Each row is a point on a tangle of strands that fork and nearly touch. The rows are in no order.
Two points are linked if the straight distance between their rows is under 73.6. Some points are linked to none.
gat: [ 24 -36  11 -10 -34  18  14   8 -16  20   4   3  20  50  35  -3  11 -14
  -3  -1 -25 -14]
kaba: [ 20   9  23   8  -3   6  10  19  -7   7  17   5  12  -6  -9 -20 -17  -5
   5  49   2  -2]
rurir: [  2  26  30  -2   0  -7  32 -15 -11 -29   2  12 -19  -8  -5 -18  12  -7
  37  58  31  29]
niku: [ 32 -29 -25  16   9  30   6  16   3  45 -20  -6  14  15  -1 -13 -19  13
  -2  -7  -8 -35]
tivaf: [ -5 -17 -24  -9  35   8 -23  -2   9  24 -29  10  17   1   9  17  -2  56
 -22 -24 -18  -6]
lef: [-18  -1 -29 -14  26  -6 -37  -3  25  -5 -21  13  -6 -17  -4  22  12  54
  -8 -29   8 -27]
Pag: [-21   1 -15   1   7  -3  12   0   5  -1  22 -10  -9 -45  -8  -5 -27  -2
  17  13   1   8]
fevo: [-30  16   4 -29  -7  -8 -13  -1  -1 -26  15  12  10  -6  14  10  13   5
 -22 -39   7  39]
tezul: [ 35 -20  36   6 -22  18  37  20  -6  13  15 -26  21  24  33 -16  -2 -29
   6  48 -18   3]
zimol: [  4  11   9  28 -14  18  19  11   2  17   3  -5   7  36  23   4  -4   3
  10   0 -27 -23]
mevi: [ 12  -6 -46  -4 -43  11   6  -4   4  19  -7 -17  17  43  10   6  29  19
 -34 -27   1  22]
Sukiz: [-23  12  27  -8  -3 -23 -34 -11  36 -37   3  17 -34 -36  10   8  -9  16
  18 -18  20 -15]
panug: [ 10  13  -9  32 -15  -3  -1  12  20   0 -13  19 -16  -4 -12  20   4   7
  20  -3  25 -19]
Lelo: [-23 -10  13  -9  19  -2 -10  19 -15 -25  -8  14   4  -3  -6  31 -18  31
  31 -12  14  -8]
lopi: [-13  26  44  -9   7 -35   6 -21   7 -43  -2   8 -42 -36  -6  -5   8  -2
   5   3  22  32]
gul: [-16   0  -8  -6  -5  20   1 -11 -22  29   7 -10 -12  31  17  -6  -1  21
 -23 -20 -24  26]
guvab: [  8 -39  -7 -16   6  11  -2  11  -5  35  18  13  35  32  24 -16 -28  -8
  -3 -17  -2 -17]
Pumek: [ -9 -18   0  -1  -2  20   3  19 -21   4 -18  22  -9  11 -14  18 -15  34
  12 -23  19 -10]
supuz: [ 16  40  23   0  13 -23  15 -10  12 -20  17   4  21 -26  20 -12  -3 -24
   6  24  17  12]
Nup: [  7  26  -8 -21 -29  24  28 -19 -13  -7  21 -19  12  20  19  -8  19 -18
 -16   7   0  18]
zekat: [-11  -5  -2  -7  37  16 -15   2   2  38 -29  14   2  -1   1  -2 -17  21
  -9 -11  -4 -16]
dirig: [  1  28  -5 -14 -10 -21 -11  -3  13 -16  22   3  22 -24  -1   6  15 -18
 -13  18  14   6]
bosi: [ -4 -12 -37   6   6 -12 -27   5   9  13  23   0  -9 -17 -19  13   3  23
 -13 -17  22  20]
fur: [  4 -11  -1  -4  -6  -2   1  18   0  30   5  -8  27  28  23 -25 -35 -36
   5   7   4 -30]
nefir: [  8  -6   1  -4   2   7   2  -1 -14  15 -11   6  -7  29 -13 -18 -14 -29
   0  13  10 -28]
tiv: [ 34  13 -14   3  -4  -7  12 -20 -11 -36   3 -15  -1 -19 -22  22  16  -4
   6  -8  -2  -4]
fula: [ 26   9 -11  13   3   9  -7  -6   1  32  11  10  30  17  15   9  -7  15
  -9 -35 -10   3]
bamu: [-30   0 -39 -19  20 -13 -38 -12  29   2 -28   8 -11 -11  -2  17  37  47
 -28 -42   5  18]
Vesa: [ 26  -6  -8  12 -42   5   4   3   1  36   0 -25   2  44  17  -9  11  -6
 -32  -6   2   6]
vuze: [-12   8 -31  14 -28 -16  -5 -20  -6  -8  18  21  -8  27 -15  14 -10   9
  23 -13   4   7]
Tozaf: [  9 -29  19   2  -2  21  27  36 -19  -4   3 -18  30  12  17  -7   6 -34
  41  50 -12 -10]
vaben: [  9 -26 -13  -7  -7  12  25  29 -19  17 -22  10  19   8  -2   9  -7  19
 -12 -12  -9   9]
gato: [-25 -10  23 -11  15 -18 -10  17 -28 -28  -5  10  10   2 -13  23 -11  -3
  30  36   5  -3]
Mefud: [ -7   0   1   6  -5  20  22  11   7  35  16  -3  14  25  44   3  10 -13
  -6 -27 -41   2]
deva: [ 18   6  24   7  -4  20  30  19   1  -3  27  14  36  -3   7  -9   8 -29
  38  56 -13   4]
bibuv: [-35  -5  22  -9  22  -6   0  -4   3 -29  15   7 -20 -47  -1  -4   0  -9
  31  18   6   7]
vepun: [-11  14 -17 -13  -3   4 -12  10  -8  -5  16 -11  12  -3  12  11   1 -20
  -4  15  12 -23]
kelo: [ 12 -21  -6   9 -14  -4  32  -6   0  33  12 -18  13  20  31 -14 -25 -18
  -7 -17 -32  13]
kag: [-15  -2  -2  13  -6  -5 -22  -7   7  -2 -23  32 -35 -13 -27  10   7   3
  -7  -7  16 -16]
Bope: [  9 -14  24  29  16  13  22  25 -15  16  -8 -19  12  13   6  18   4 -24
  10 -12 -22 -20]
tufuv: [-34 -27   2  -6  31   3  11  12 -14  22 -24   4 -10  -2 -13  -5 -41   3
  18  -3  -1 -21]
Fiz: [  8 -29 -21 -26   7  29  -5   5 -15  43   0 -10  22  20  28  -2   1  -3
 -26 -28   7 -16]
tov: [-21  12  29 -14  10 -20  22   1 -18 -47  -3  10  -2   0  -1  -4  -5   3
  39  56   9   3]
kan: [-10 -33 -28  20  28  14 -18  15  -2  14 -12   5 -16 -28 -28  16 -17  23
  13  10   7 -16]
Sinur: [-12   1  45 -17  -6 -36 -35 -26  25 -57   0  18 -46 -47  -7 -15   2  18
   8  -1  18   7]
reb: [ -9  12  -2 -16 -17   0  22  -4 -18   0  18 -26  24   5  32   0  -3 -20
 -14  36   5   6]
tavak: [ -5   1  -4  17   6  -3 -27  -1  -6   1   2   8 -15   7 -26  -5   6  18
 -31 -34  24  44]
fov: [ 39 -57 -18  15 -11  14  24   0   0  49   1 -19  14  27  27 -24 -19 -12
 -24  -1 -45   1]
Basad: [  8  12  -4  14 -21 -16   5  13   0  23  16  -6   5  19  13  -2   9 -19
 -31   4 -13  36]
Feril: [  0  -1  12  -3   1 -15  37  -4 -15 -14   2  19  -2 -15  -8   9   3 -20
   7   3   0  29]
Vimib: [ -2  19   3  12  -4 -30  -6 -13   3  -6  -9   5 -23  -7 -22  -2  -6   3
 -20 -23  17  16]
Mutuf: [ 11 -24 -24  -5  -1  27 -15  -8  -6  42  10  -2  10  39  21 -21  22  11
 -45 -40 -32  24]
tis: [  9  25   5  -7 -25   2   2 -12  -6 -34   8  12  -8   2 -35   0  31  12
  -9  14   5  35]
Renob: [-22 -20 -16 -24   7  12   7  15  -7  14   2 -13  19  -8  -2  14  -7 -12
   9  19 -20 -17]
ginu: [  6   9 -36  10  19   0 -18 -24   5   4 -12 -21 -17 -26 -15  -5  -5  14
  -3  -9   4 -19]
fepud: [-18   9  -8  -9   5  -1 -24  -2   3  23 -11   9  11  -1   9  11  24 -16
 -30 -30  -9 -14]
belu: [ 14   6   2   9  -7  10   3 -16   6  41 -16  -9  -4  33  12 -26  -3 -22
 -26  -8  -3 -14]
Tevir: [-14  11  16 -32   6   2   3   8  -8 -12 -23 -10  -6 -26  -7  -3 -32  -5
   5  25   9 -22]
defa: [ -4  26 -15 -20 -27   8  16 -17  10 -27   1  -5   0  20  -7   5  25  -3
  -1 -18   8  16]
pafe: [ 36 -42 -27  -8  -8  22   3  -6  10  50  -7  -1  24  35  34 -14   4  21
 -28 -22 -42   4]
vube: [ 28  -2  14  25  -8  -2   4  13  -7   7  32   0  21   1   4  -4  -6 -14
 -11  13  -1  23]
vame: [-31   6  35 -13  21 -22 -28   0  17 -33  -8   9 -24 -38  -2  -2  -8 -14
  26  10   3 -29]
pova: [  2  19  -5  26  29  26 -15  -5   2 -12   8 -18 -19 -22 -14  -2 -18  12
  18 -18   7 -27]
Lede: [ 50 -38  13   0 -27  27  19  18   0  12   8 -13  28  27  17 -21  -4 -34
  -4  18 -28 -19]
Zopes: [ 24 -19  26  -2  -1  -2  15   2 -35   8 -12 -19  15  25  -1 -15 -12 -44
   1  31  14 -11]
lizer: [ 12  16  17  -9  11 -38   9  -5  11 -32   1  -7  11 -40   3 -10  -3 -34
  26  50  27  -7]
Losa: [ 28  -8 -29  29   8  -5  -8  -7  -1  20  14 -26  -4 -16  -6   3   2   7
 -14  -3  10   2]
napel: [ 12  19  37  -4  -2  -3 -15 -17  14 -57   1  -6 -38 -49 -20   7  27  20
  23  26  -5  -1]
mibud: [-16   7 -14 -21  -5 -12 -11 -10  -5   3  -4   4  17  11  -2   4  31 -18
 -42 -39   6  30]
Dipag: [-27  21 -28   1  -3  -6  -4 -17  13  -1  18  21  -4  28  -8  -2  -7  28
  12 -42   0  26]
bolun: [-28 -29  11  -7  26   6  23  38 -14   4 -12 -16  18  -5   3  -4 -32 -24
  25  17  -4  -9]
rede: [  3  14  23  23  25  22  -3   0 -21  10   9 -14  -5   0   1  13  -7   4
   7 -10   3 -11]
tur: [ -7  33  37 -10   0  14   5  -6   5 -39   0   4 -23 -28 -20  -9  14  -2
  -3  39   4  -6]
vemef: [ -6  30   8   4  -7 -19 -15 -15  33 -37 -15  -1 -35 -19 -26   2  27   6
 -17 -39   3  29]
Fup: [  0  40  32  -5 -10 -22  -7  -9   8 -55  -6  10 -23 -11 -24  -3  35   8
 -11  -4   7  50]
zised: [  4  20  11  -5   2  -4 -12 -38  18 -44  -4   0 -47 -41 -30  -2  21  20
  -1 -12  -7   1]
lan: [ 16  10   5  30  -2  -7  -8  13  15 -31 -14   2  -4 -14 -19  25   2  -2
  35  21   3 -38]
Vinit: [-32  11 -16 -14   8 -40 -31  -7  14 -22  -2  -7  -4 -15  -2  28  21  24
 -19 -43  -2  30]
Kefi: [ -5 -16 -13  23   6 -31 -19   2  18 -18 -18   3 -20 -32 -22   5 -22   3
  45  19  15 -39]
konod: [ -3   9 -45   2 -17   5  -4 -17  16   8 -11   6   1  25  -9   2   9  37
 -17 -35  -6  15]
zimod: [-12 -19 -10  28  18 -17 -11  12  12  17 -20 -11 -23 -17 -22   6  -5 -11
   5  28   7 -33]
fenok: [ -4   4 -32  16   1  -7 -10 -12 -10  17   6  22   9  23  -8  -3 -17   3
  32 -12  -4 -32]
temut: [ -3  26  34  -9  -4  18  20  -1 -10 -12  11   9  -3  -2  -4 -26  14 -12
  -2  48   4  19]

A fork is a point with three links. Follow the links from the first point to the second and name the forks in between, in order.
Losa; Vinit | Vimib vemef Fup vepun
vuze; gul | Vesa kaba temut vemef Vimib
Vesa; zimod | kaba temut vemef Vimib
bibuv; guvab | Fup vemef temut kaba Vesa nefir
vube; bolun | kaba temut vemef Fup vepun
reb; belu | Fup vemef temut kaba Vesa
Pag; gul | Fup vemef Vimib

A fork is a point with three links, a tip a point with one. Leave the first point through the second and follow the links. Name the first fork or tip that comes.
fevo; Vinit | vepun
gul; Mutuf | Vimib
Losa; ginu | gul
